Points, in no order, along strands that fork and pass close to each other.
In the rows, zero is written as 128.
Two points are linked if the straight distance between their rows is under 144. Some points are linked to none.
rifi: [114 174 116 185 163 115 135 122 132 147 144 106 140 101  39 149  98 131
  79 139 109 125 124 128 157  87 122 156 144]
gefo: [197 151 110  75 143 126 144 166 135 116 109 117 159 109  58 174 119 137
 126 127 121 144  82 122 171 126 112 143 145]
Kopun: [127 126 171 174 132 129 111  99 121  98 179 104 132 126 182  98 122  92
 152 162 102 128 156 133  91 129 161 129  88]
gutu: [144 102 173 161  95 111 126 157 122 157 125 108 132  96 189 102 115  79
  85 112 139 157  86 111  83  92 135 163 158]
lom: [138 173  97 117 120 100 162 171 109 126  96 152 140 103 142 153 118 119
 169 134 162 148 116 130 178  86 123 101 162]
sazam: [201 104 100  47 156 130 119 121 105 131 116 122 125 104  90 195 124 156
 152 104 142 131 114 121 141 146  99 126 115]
zonif: [165  80 137 192  88 173 136 123 143 152 175  65 162 172 148 115 136 124
  74  91  82 127 129  99 129 176 124  95 123]
gaf: [120 131 127  86 142 192 118  55 141 108 122 124 150 185 133  84 167 139
 125 164 104 144 155 196 117 132  79 159  92]
div: [107 123 146 157 121 113 121 141 147  71 170  85  95 174 136 108 162 155
 143 107 132 159 196 138 137 187 101 143 131]
kan: [160 119 174 198  65  93 150 131  95 163 117 113 133  82 175 101 140  61
  75  74 120 165  84  58  92 120 179 150 145]
somut: [147 146 113 110 143 151 161 166  79 178  99 136 145  95 159 106 130 137
 105  84 153 130  67  89 114 106 145 139 173]
binav: [127 111 116 144  86 135 106 116 134 162 135 182 130 134 217 113 115 117
 137 121 101 133  65 122 100 108 106  81  88]
nid: [129  86 134 159 121 179 133 117 155 120 145  50 153 171  95 108 105 146
 114 135  70  93 141 117 122 194 125 101 101]
fivak: [137  94 144 142 126  97 132 166 169 161 115 133 140 100 107 127  97 123
 129 153 111 205 129 112 107 154 153  77  83]
bapo: [108 136 117 102 186 111 147 118 114 157 166 137 153  99 123 143  83 104
 131 138 131 168 185 145 119  96 126 114  94]
vanag: [136 132 139 136 135 160 161 162  88 127 116 153 111  84 212 108 137 139
 163  89 124 135  77 127 128 108 138 145 171]
dalo: [148 131 131 146 175 120 150 122 113 174 160 141 136 100  84 171 169 136
 151 134 185 139 124 102 159 124 147 163 135]
feva: [178 156 114 153 157 119 130 130  76 182 123 138 127  97 154 128 141 107
  86  81 117 118  85  87 160 135 148 143 154]
lelur: [102 125  98  88 163 125 147 121  51 120  98 169 120  94 150 122 112  98
 138 160 163  93 136 139  61  85 135 102 120]
Selem: [171  90 143  72 145 148  95 118 116 130 152 105 155  82  78 162  96 111
 115 106 127 100 124  89 128 157 123 114  95]
seken: [115 137 100 127 147 127 142 147 160 157 137 156 109 144 151 100  99 172
 112 126 126  84 108 164 111 102 159 142 128]
Lizim: [129 141  91 102 111  97 145 152  90 130  81 137 130  82 140 126  89  83
 113 126 115 121  99 134 160  66  99 100 141]
viku: [163 134 124  83 137 186 103  96 158  96 128 118 132 150 116 109 120 161
 141 155 115 114 148 168 115 159 112 132  97]
gogib: [136 179 101 150 116  96 165 144 156  93 155 150 137 141  94 151 181 158
 167 130 146 124 159 116 151 119 166 155 158]
das: [ 91  98  91  83 144 133  87 128 121 156  98 161 108 107  92 141 115 149
 120  99 161 146 105 130 119 104  93 130 119]
Razo: [149 132 140 123 143 126  79  98  87 119 133 141 132 123 146 148 152  99
 104 185 117 138 109 109  76 149 124 172 125]
Vite: [130 177  79 111 158 135 161 159 140 159 105 207 132  97  75  96 133 195
 114 156 130 128 156 143 132  68 106 152 133]
vak: [ 65  86 131 107 130 148 136 103 100 134  89 126 150 103 148 109 113  89
 134 162 147 115 112 130  87 102 108 105 118]
Leg: [153 207 128 160 127 156 158 156 130 138  97 200  70 113 113 131 123 189
 149 145 132  96 161 148 188 112 156 130 173]
limi: [149 118 165 155 107 127 117 138 124  71 146 101 120 118 132  85 135 138
 172 123  62 143 158 166  69 130 147 111 102]
mil: [114  63 103  61 181 154 100  71 102 152 141 179  92  99 115 126 122 136
 120 120 180 134 121 175 123  98  91 135  67]
Kop: [145  80 135 143 127  94 126 127 141 119 183 104 131 125 167 140 131  93
 133 112 157 109 119 124 175 123 149 155 140]
fipo: [144 138 104 127 132  92 105  93  70 166 131 116 129 138 127 143 158  96
 109  81 123 127 122 114 120 135 136 121 158]
Gines: [ 64 103 136  75 133 130 128 106 138  60  89 134  93 133  70 127 131 160
 173 123 105  96 175 187 114  96 137 125 128]
baguv: [ 81 100 143 132 164 143 169 108 142 110 165  97  89 188 127 124 165 188
 159  94 143 141 200 176 133 168 126 111 132]
tig: [125 128 134 136 169 147 125 117 140 111 168 154 144 117 170 110 115 125
 148 171 120 163 165 163  73 104 121 140  89]
mutal: [135 180  36 139 141  97 118 157 116 156 118 199 131  99  72 116 115 166
  81 154 161  92 119 130 127  49 110 119 124]
Buras: [133 129 167 136 182 160 142 114 101 140 177 143 106 115  85 149 170 166
 152 123 180 100 160 133 131 160 156 145 129]
Git: [112 134 101  80 121  89 131  97  69 155 140 126 157 148 167 140 120  72
  97  94 130 142 137 102 103  83 114  77 151]
Kuva: [167 165 132 169 119 113 141 149 152 127 145 105 144 132 121 135  73 112
  99 126  92 123 125  75  89 146 204 101  97]
bur: [129 129  95 119  69  92 141 107 145 152 147 119 158 202 163 136 142  75
 119 166  78 132  79 139 117 116 110  90 109]
Bef: [ 78  94 171  80 149 161 107 111  99 115 119 135  77 131 152  83 143 113
 169  85 130 113 137 156 151 160 119 114 119]
nopab: [103 147 136 142 173 128 138 146 142 141 134 135 131 105  98 194 107 139
 158 114 169 145 124  63 164 165 135 145 136]
sona: [162 117 162 144 136 170 127 149 113  90 125 103 157 110 135  89 180 179
 157 129 145 106 138 122 114 145 147 177 143]
Lano: [115 169 148 142 137 144 147 108 174 129 109 170  92 122  67 149 153 200
 158 143 149  68 191 159 214  85 130 130 166]
turat: [ 96 105 135 101 101 138 115 128 156  59  90 145 118 128 119  80 155 171
 204 119  93 135 153 165  89 123 141 100  97]
revu: [106  90 177 122  92 148 129 123 103 140 131 120 166 120 209  99 156 101
 126 138  96 108  62 100  79 149 104 155 116]
maz: [102 116 124 107 161 149 152  79 114 107 172 131 116 153  88 187 147 162
 179 129 176  91 168 136 117 116 151 111 134]
ziva: [117  91 172 161  58 123 125 108  84 153 119 114 167  76 227 113 118  76
  84 136 104 135  76  93  75  92 104 152 141]
Dip: [223 159 116 156 123 123 145 169 116 119 129 115 122 143  86 156 107 146
  98 123 115 160 111 135 156 127 146 130 156]
mib: [116 111 142 147 119 104 158 146 128 177 137 111 153 151 154 130 139  91
 121 158 123 183 119  79  68 185 164  97  98]
fave: [140 188  43 136 148  96 124 157 131 170 103 163 143  91  95 132  71 129
  96 119 196  95 132  77 144  79 137 102 122]
tos: [149 108 168 196 132 119 145 179 155  99 168  79 109 134 133 114 173 148
 128  82 133 184 150 105 164 176 142 166 154]
Neme: [117 198 157 118 172 132 116 168 157 146 189 125 119 124  71 114  92 146
  65 103 131 108 124  92 147 154 160 182 137]
Ror: [183 138 109 165  83 103 156 176 187  82 146 111 150 171 114 134 144 152
 165 150 154 123 140 124 120 110 180 137 123]
fomal: [103 126 154 113 158 141  71 131 131 154 129 162  74 121 108  68 150 164
 149  78 150 139 159 156 170 150 123 115 125]
vod: [ 50 124 170  86 158 159 102 115 132  82 142 124  96 115 100 101 110 104
 160 131  94 105 166 154 146 133 130 112 107]
bel: [120 152 158 193 143 134 104 123 123 150 129  95 153 122  77  93 159 115
  98 162 103 124 141 136 179 121 117 153 136]
Zafe: [121 142 123 118 145 120 103 112 153 143 143 103  96 152  95 174  60 115
  66 126 127 118 140 139 146 142 114  97 134]
vos: [ 83  68 175  90  93 143 126  90  87 123  73 135 119 102 193 108 134  73
 119 165 116 120  66 143  43 145 107 133  88]
sis: [124 152 134 139 148 127 120  76 163 144  94 102 102 148 109 118 128 193
 154 130 161  79 200 176 186 134 128 149 152]
mek: [202 139 117 209  79 127 148 175 178 100 125 102 140 150 111 138 103 128
 133 131 128 137  95  81 111 167 192 117 115]
teza: [127  78 144  82 175 154  78  68 100 142 146 146 106 121 126 122 144 110
 123 153 148 129 127 133  85 154 118 159  78]
Gadi: [163  89 156  98 118 118  77  94 140  82  99 112  98 129 141 149 105  84
 148 158 116 111 119 166 179 172 101 132 111]
Mab: [128 220 146 148 123 147 137 169 164 135  91 131 127 124  45 121 147 174
 116 131 163 145 158 101 181 142 127 168 173]
migul: [126 124 103 142  68 107 146 141 139  96 126 122 151 165 156 149 163 110
 170 158 105  97  67 123 111 140 131 109 138]
gumu: [116  80 141 102 118 162 128  84 157 137 135 100 149 200 142  83 168  93
 101 154  84 172 139 178 135 170  89 127  67]
Dinuv: [133 111 138 136 120  99 127 108 145  99  77 102 106 139 149 146  94 105
 181 139 141  92 153 172 188 121 128  91 138]
Nofos: [126 107 123 218 102 128  93 106 127 146 152 154 149 127 177 141  87 129
  94 153  87 138  92  95  87 126 140 103 102]
ral: [182 132 139 164 148 127 134 165 155  93 155  89 102 130  96 167 119 151
 124  92 114 143 136 128 164 184 145 151 155]
Teda: [154 125 149 182 133 177 114 102 115 118 142  80 153 169  77 103 174 161
 117 149  93 119 154 146 158 160 118 114 124]
zesu: [162 163 124 101 136 116 105 125 118 148 149 113 128 136 138 133  61  86
  55 107 115 116 140  86 100 153 155  94 126]
gazok: [145 155 121 121 148 121 179 137 153 132 136 151 131  99  65 160 213 167
 150 131 183 115 163 118 183 109 144 199 179]
Toz: [158  83 151 112 162 112 145 141 140 160 128 104 140  87 137 125 129  99
 176 150 135 164 134 124 144 170 139 127  77]
lepat: [150 140 119 152 140 131 118 126 151 129  84  89 125 140 119 158  56 131
 126 135 165  91 144 145 180 162 113  99 126]
Riku: [ 88  72 156 150  84 120 154 154 143 133 137 108 161 118 202 139 137  87
 127 137 111 159  88  68  79 177 119 128 110]
mosa: [141 207 108 128 135 124 124 165 188 120 139 112 130 138  47 120 121 160
  98 110 172  79 130  95 149 155 162 201 155]
Ravo: [118 125 131 165  59  92 130 147 115  61  80 111 105 146 160 154 161 134
 190 136 132 103  96 109 136 159 141 143 156]
bovel: [136 170 102  64 148 164 140 139 128 123 114 171 136 125 112 124 128 171
 154 137 116 129 149 158 144 117 105 128 133]
selob: [106 158 126 148 183 122 155 164 128 122 152 140 140 107 133 166  98 133
 174 122 124 182 156 122 165 109 122 123 143]
mep: [117 230 109  99 112 101 118 175 160 113  93 168 108 147  86 137 124 135
 126 153 157 123 164 120 177 129 118 141 172]
Kor: [ 83 124 168 102 125 140 161 131  78 101 106 182 108 120 192 108 164 116
 179 134 109  88  66 146 109 119 106 148 161]
mur: [109  86 112 134  76 142 137  72 150 146 136  84 168 198 157 106 134 101
  84 145  82 131 102 160  96 139  93  96  91]
ruli: [ 97 126  79  57 139 111 130 126  67  86 119 197 105 107 108 146 127 114
  93 168 133  80 119 161  87  69 102 145 132]
deget: [156  74 156 148  79 131  84 116 146 104 117  89 142 124 176 148  85  89
 116 139  77 140 129 131 159 159  84 110 105]
fis: [118 152 110 193 105  91 122 136 148 148 178 139 150 119 155 117  92 105
 103 113  85 149 117  78  90  77 184 112 109]
Rir: [113  55 151 167  72 140 150 127 146 144 185  81 161 147 186 156 134  91
  76  96  94 133  97  61 139 161 131 110 145]
gesa: [110  94 131 112  90 116 129  87 118 167 128 127 157 142 198 125 119  72
  88 104 137 185 142 120  59 107 120  53 103]
Mitul: [ 91  98 106  99 136 109 139  67 126 106 154 108 120 192 104 145 165 139
 157 107 145 138 162 173 123 127 126 102 115]
savol: [138 113 130 157 112 114 156 138 112  87  86 137 105 135 138 169 181 159
 173 167 141  99 103 149 168 135 127 177 183]
zut: [ 89 139 115  81 117 112 114 141  84 136 119 156 121 106 114  97 155  72
  91 150 100  99  97 156 129  64 102 130 149]
Gup: [127 142  77  75 102 115 158 132  97 181  97 147 148 177 121  93 178 141
 130 122 157 105 100 135  95 100 146  83 139]
zib: [114 177 131 147 148 105  89 110 132 161  80 134  86 118 101  87 160 181
 145  85 137 133 181 155 183 142 117 152 160]
mifaf: [ 99 191  95 119 132 114  96 170 161 140 115 165 116 125 110 113  85 114
  90 122 188 139 144  96 158 102 129 131 154]
molak: [103 105 133  81  76 142 129  80 115 147 130 146 146 156 239 116 106  80
 129 127 127 161  88 133  75  97  71  76  84]
sede: [152 148 139 148 144 134 107 114  95  84 118 145 103 127 124 150 157 144
 137 191 121 121 128 163 120 113 114 193 150]
zud: [104 105  68 107 117 105 108 163 130 137 103 118 120 125 113 157 108 142
 112  80 128 172  94  89  85 123 132 108 147]
nuri: [ 90  83 136 111 106 133 106 154 139 107 110 100 126 131 134 145  99 116
 126 100  90 159 124 128 120 146  95 120 136]
rumot: [109 112 115  97 151 136  92 142 207  96 120 117 111 123  86 110  78 199
 144  83 150 149 169 172 143  93 106 124 110]

A fork is a point with three links, a tip a point with one. Leave the first point through the second and follow the links. Name the first fork or tip that comes.
fis, Nofos => Kor
migul, bur => Neme
Vite, bovel => Kuva
Buras, maz => Selem
Selem, sazam => dalo
tig, Kopun => Leg
fomal, Bef => selob

A fork is a point with three links. Follow the links from the first point to the second and name the forks in between, in order.
Mitul, gaf => dalo Kuva
zud, molak => Kuva
revu, Ror => selob dalo
gesa, lelur => Kuva dalo selob
